Points on a hilly landscape, in no order, each with its height.
A ball rolls from a point to whichever of its 3 nearest points has the largest drop for the distance, and stops where none of them is lower. Distance is the straight distance between rows; heights are no part of it.
K_36 h=6.01: [ -8 -23  -4  -8 -24 -27   7   8   7 -22   4 -30  14  10   2   2  16 -15
  23  -5]
K_83 h=2.97: [ 16 -20  -7 -19 -11 -15   9   3  17 -24  14 -20   0  21  -1   4  19 -16
  17 -13]
K_41 h=8.50: [ 16 -17  31 -16 -10  -9 -24 -22  20  15 -20 -25 -64   3 -62  -8 -27  12
  47  -7]
K_553 h=3.70: [ 19  15  -6  -1  18   2  43  37  13 -13  -6 -24  42  18  12 -19   2  -2
   8 -12]
K_836 h=6.66: [-24  30  -2  16  10   4  13  16 -23  -7   0  18  29  -5   7 -15  -3 -10
  -7  -2]
K_601 h=0.76: [ 38   8 -13  30  -4   9  34  31  22  -3  33 -37  44  18  43 -15  -7  -9
 -36  26]
K_287 h=7.88: [-19  -9  -6   0   6 -14   8   9 -31 -14  -7  -1  35  -7 -10 -19  15  10
   4  13]
K_569 h=5.73: [ 20   5  14 -24 -10  -3 -19 -26  19 -23   3 -13 -43 -14 -69   8 -52  10
  35  -2]
K_618 h=4.96: [ -5  -9   3  46  -3 -27 -44 -29  -8  46 -21  -7  -7  -3  -4 -12   5  17
 -16  -1]
K_987 h=7.33: [ 23   9  29   1 -11   8 -26 -30  11  -8 -12 -37 -58   3 -56  18 -53  36
  40  -1]
K_775 h=1.14: [-14   2  -8   7  -9 -15  23  14 -19 -28 -13 -20  41 -11   2  -6   8 -13
  16  -1]
K_361 h=4.95: [-26   7  -6  23  12  28  -3  -8  -8  -7  43   7  13   0  67  -4   0 -15
 -33   6]
K_537 h=2.75: [-25  10  -6  30   7 -13 -26  -4 -38   9   2  14   2 -19 -18 -15  -2  15
 -18   7]
K_185 h=3.99: [ 11 -21   3 -58 -25   6   4  -2  20 -10   6  16 -24  21  -9  28  23 -22
  16 -16]
K_995 h=3.78: [ 11 -10  -3 -45 -19  -5  17  -7  22 -25   6   4 -28 -14 -11  18 -33 -31
  43 -18]
K_543 h=4.51: [ 15 -13  15 -52  -6  18  -8   3  19  19 -12  13 -36  21 -15  11  40  -5
  13  -7]
K_525 h=6.33: [ -1  35 -16  24   2  -2  15   2   0  -3  57 -10  38 -29  73 -12 -13 -17
  -9   3]
K_666 h=3.26: [ 30  18 -20  18  10  23  58  26  22  -2  -5 -16  43  36  13 -14  12   1
 -18   0]
K_277 h=5.24: [ 11  21 -28  21   2   9  11   1  -3  -2  36  -2  27   4  53 -22 -15 -22
 -22   9]
K_413 h=6.40: [  2 -38  26 -37   2   5 -22 -14  33  31  -5   1 -53  12 -55 -18  -1  -1
  48   4]
K_731 h=3.77: [-30  22   8  40  -4 -10 -36  -8 -34  44   2   5  -7 -14 -20 -29   2  33
 -23   4]
K_110 h=3.76: [-29  34 -19  27  25  16 -29   2 -12  -4  50  31  -2 -30  53   8 -15  -3
 -24   8]
K_582 h=5.34: [ -4   0 -21  12  14  25  26   0   7   7  40 -16  30   6  51  -5 -13 -14
 -42  20]
K_450 h=6.71: [ 23  12  16  -3 -14  -1 -27 -15  22   0 -23  -7 -39  -3 -34  35 -35   8
  32 -10]
K_839 h=2.69: [-22  -6  13  11  25   3  -7  10 -19  27 -20  13   8   0  -4 -20  24  41
 -28  20]
K_531 h=4.15: [  5  -3  14 -46  -3   8 -16 -12  18  -4  -5  11 -46  -3 -33  13  -4  -3
  27   2]
K_493 h=5.69: [ 28  -2   9  30 -23 -12 -48 -17  -5  48 -44 -13 -33  -4 -10  13   2   9
  -5  -6]
K_624 h=4.87: [  4  -1 -15   4  23  37  26   9   1  -7  26  -1  14  44  45   7  -7   0
 -58  15]
K_952 h=7.20: [ 11  13 -21  25   7   3  18   2   0   6  46 -23  46  -2  70 -27 -17 -17
 -32   5]
K_325 h=3.07: [ 21  -2 -15   5 -41 -27   2 -23  16 -29  -6 -11 -13 -26  -3  47 -31 -33
  19 -11]
K_349 h=7.40: [-11  24 -12  10 -20 -32  18   0 -30 -11 -27 -16  35 -27   1 -12  -5 -12
  15  -8]
K_213 h=6.44: [  6 -38   3 -27  -7  -8 -15  -8  21  28 -11  19 -16  19   5   6  46  16
   2 -10]
K_907 h=6.57: [  5 -27  31 -19   1   4 -32 -10  33  41 -29   6 -57  14 -44  -6 -17  10
  41 -13]
K_654 h=2.51: [  9  -4  15  10 -22 -22 -31 -15  -4 -13 -16  15 -16 -14 -28  33   7  -8
   7 -23]
K_112 h=5.74: [ -3 -51  -4 -18   4 -18 -20  -6  -2  34 -15  20 -12  14  -6 -10  54  26
   3   8]
K_897 h=3.17: [ 10  15 -15  -9 -19   1   8 -19  25 -27   0   0 -44 -21 -37  35 -51  -1
  26 -22]
K_242 h=7.58: [ 19 -11  27   7  -6   8 -33  -1  25  35 -37 -14 -62   9 -38   1 -16  20
  35 -24]
K_765 h=2.30: [-25  30  12  26  25  28 -29  -3 -11  41   7  21 -30 -24  20 -22  -9  19
 -28  14]
K_444 h=3.82: [-35  12  11   4  28  12   0 -18 -28   3   0  22   2 -13   2 -27   7  16
 -18  17]
K_579 h=5.81: [  3  21 -12   9  11  19  34  11  10  -2   5  -5  40   0  46 -21   1 -16
 -23  -6]
K_899 h=0.83: [ 18 -16   8 -40 -27 -14  16 -10  33 -21  20 -12   0  18   3   9   0 -38
  25 -16]
K_311 h=0.59: [ 16  -3  -3  -9 -19 -10 -15  -8  14 -18 -17  21 -34  -3 -13  39  -6 -20
  24 -19]
K_452 h=5.27: [  6 -27   0  -7  -1 -10  12  15  -6 -21   4  -8  25  22  -5   2  36  12
   3  -3]
K_507 h=4.50: [-25  25  -3  24   7  -7 -12  -2 -35  -1  -4   9  21 -11 -15 -14  -3  -2
  -7 -10]
K_35 h=5.17: [  1 -19   6 -11 -25 -20 -16  -3  15 -23   0   9   0   2  -8  35  32 -21
  15 -10]
K_300 h=4.56: [-20   0  15   5  21  33  -3  -4 -10   2  27   7  -3  11  46  21   4  11
 -41  16]
K_316 h=5.35: [ 11 -26  -1   4   1 -19 -23 -12   6  26 -19   8  -9   4  -5  -6  43  15
  -6  11]
K_353 h=2.85: [-24  35  -8  11  32  33   0   5 -12  -9  24  27   4  -7  38 -17  -5  -8
 -18   0]
K_74 h=2.92: [-20   0  13  30  18  -3 -23  -4 -18  43  -3   7  -8 -27  -5 -33   2  26
 -17  17]
K_465 h=3.66: [  2   4   4  23 -20 -25 -50 -14 -32  13 -14   3  -3 -10 -26  13   7  -4
  -1  -3]
K_332 h=5.12: [  8  15   6 -37  -7   3  -7 -14  25 -11  -6  -2 -33 -15 -63  10 -31   3
  32 -20]
K_171 h=7.79: [ -6 -10   8   7  -7 -31   3   3 -22 -18  -8   8  18 -18 -11  10  13  -2
   3   0]
K_173 h=3.38: [ 11  -6  15 -46  -6   2   5  -1  24 -15  -1  15 -39 -12 -18  22  -4 -19
  33  -5]
K_835 h=4.40: [ 14 -27   2 -18 -30 -26  18   3  23 -40  12 -15   1  10   6  17  24 -30
  28  -2]
K_723 h=1.22: [-19   0  16  21   3 -13  -7   2 -30  13 -14  19   0 -15 -15 -24  19  35
 -11  24]
K_367 h=3.23: [ 15 -13  22 -59  -4   6  16 -18  12  -1  12  14 -29  13 -55 -11 -11 -23
  32  -7]
K_196 h=3.69: [-17 -10   8   2  29  23  15  11 -14  18 -14  14   6   1  14 -11  26  36
 -33  31]
K_65 h=4.04: [  6  10 -24  11  23  28  47  18   2 -14   8  -9  33  19  32 -17   2  -6
 -29   0]
K_439 h=5.57: [ -1  12   7  19 -22 -37 -17  -9 -30 -17  -6 -14  14 -19 -22  25  -7 -14
  15  -4]
K_43 h=1.09: [ 10  15 -24  12  14  -1  60  33  -1 -20 -10 -13  42  20  21 -20  12  -3
  -4   7]
K_728 h=4.37: [  0 -26   4  -3  17 -18  -4   2 -28  19 -14  11  13   9  -9 -10  50  35
 -13  23]
K_460 h=4.30: [-17 -16   9  -3  39  40   9  -1 -13  29  -1  19  -9  16  33   0   3  21
 -45  17]
K_138 h=2.59: [  2  -8   8 -53 -16   0  24 -14  32 -10  11   0 -29   6 -26  13 -18 -33
  40 -17]
K_550 h=6.32: [ -9 -32  -1  -2  -3  -6  22  17   4 -27   2 -28  37  25  -9  -6  29   2
  21  -1]
K_986 h=7.06: [ 18 -19   5 -23 -17 -18  37  22  13 -24   5 -40  37  24 -11   0  30  -1
  22  -7]
K_516 h=4.99: [ 27 -16 -21  28   4  15  31  19  31  13  45 -27  43  37  30   9 -19 -15
 -45  11]
K_411 h=5.64: [ 11 -26   5  -8  -6 -17 -33 -21  -1  10 -16  27  -5   1  -8  22  36 -10
  -5  -3]
K_294 h=2.32: [ 14  -7 -16 -17 -31  -3  11  -8  23 -23  -4   5 -29 -16  -4  33 -31 -19
  27 -12]
K_706 h=5.14: [  4   6 -11  14   1  -8  41  20 -10 -19  -4 -16  40  -3  16 -19  -3  -3
  14  -5]
K_170 h=2.22: [-16  22  -3  -3  27  40  15   3 -27   1  16  25  11  -4  36 -15  -4  13
 -25  12]
K_238 h=4.16: [  2 -41   4 -29 -11 -20   7   0  17 -31   4   4   1  21   0  14  43  -4
   9 -12]
K_809 h=4.68: [ -4   6  -2 -10  37  43  37  13 -17   6   4  14  15  30  15 -14   0  33
 -30  23]
K_372 h=7.22: [-26  43 -25  22   4   6   6   6 -35  -8   6  12  27 -32   3 -14 -21 -13
  -7 -10]
K_48 h=7.44: [ -3  32 -15  12  -7 -16  29  25 -12  -9  -7 -20  34 -18  30 -12 -18 -23
   6  -3]
K_703 h=7.28: [-14  15  -3  21 -20 -31  -3  12 -24 -16 -14 -19  18 -20 -15   5 -13 -25
  15 -11]
K_963 h=5.77: [ 13 -31  -2 -13 -27 -30  10   6  12 -34  -7  -5   4 -13 -12  37  -9 -35
  21 -11]
K_533 h=5.65: [ 23 -23  -9   1  -4 -18 -37 -12  18  31 -34  19 -18   7  -7   8  21  14
  -6  -2]
K_849 h=4.42: [  3  -4  -4 -11  36  37  33   4 -21   9  -9  25  13  18   8  -7  15  45
 -39  26]
K_366 h=2.56: [ 14 -13  16  -5 -20  -8 -43  -5  10  12 -35  13 -37   1 -23  43   5   1
  20 -10]
K_235 h=0.88: [-31  30   8   1  24  35 -15  -5 -14  24  19  27 -14 -12  30 -17 -12  19
 -36  11]
K_660 h=5.23: [  6  -4  21 -21 -15  -5 -34  -6  29  -4 -12   5 -34   0 -38  12 -21  -8
  33 -12]
K_424 h=2.47: [-26  36  -6  14  15   8 -21   1 -19  23   6  22   1 -21   2 -22  -9  25
 -19   3]
K_477 h=1.12: [-14  38 -23  22   3  15   7   4  -7 -11  33   4  23 -31  49 -13 -22 -18
 -10  -9]
K_109 h=4.84: [ 19  27 -11  19  11   7  43  30   9 -11  -6 -20  46   1  32 -30  -3 -11
  -6  -1]
K_880 h=4.02: [ 15   7  -8  18 -31 -33 -31  -8 -15 -29 -16 -18  -4 -23 -18  51 -21 -31
  -2 -12]
K_161 h=2.86: [ 11  -5 -23  -3  20  13  44  35  -2 -14 -13 -23  50  25   2 -17  13   9
  -4  -5]
K_18 h=5.26: [-23  30 -25   6  11  14  13   7 -25 -16  11   7  31  -6  37 -23 -13  -3
 -17  -3]
K_930 h=7.54: [  7 -28  19 -10  -3  -6 -27 -26  29  23 -31 -25 -61  19 -52  -6 -23  29
  43  -1]
K_691 h=3.29: [-37  27  -8  29  31  34 -44  -4  12  36  44  20 -29 -29  50  -7  -4  17
 -38   7]
K_71 h=5.56: [  2 -23  35 -34  -3  14 -13  -1  22  32 -12   8 -47   8 -44  -1  -3   8
  46   2]
K_16 h=3.59: [-10  -6   4  17 -10 -20 -38  -8 -21   3 -16   8   8  -9 -25  -3  18  14
 -17  16]
K_505 h=6.47: [ -9  15  -4  20 -31 -36   9   0 -14 -13 -14 -36  14 -37  -8  19 -23 -32
  18  -7]
K_676 h=4.76: [ -3 -16  -3   3  37  31   7   4  -8   5  34   0  15  48  36  11  -3  14
 -67  28]
K_570 h=4.55: [-10  11  -1   5  20  14  14  12 -19 -14 -10  26  16   2   5 -17  20  23
 -23   9]

For each start below, name the point where the ball stops.
K_987: K_138
K_41: K_138
K_676: K_723
K_413: K_138
K_242: K_138

Call two points neighbours if one is among the 3 nearest of the other. Go from one point of each pair to the other, from neighbour to neighbour, staying as low as possible. Name the highest point that can't be avoided.
K_235 / K_311: K_465
K_138 / K_723: K_995
K_311 / K_43: K_624
K_235 / K_723: K_537
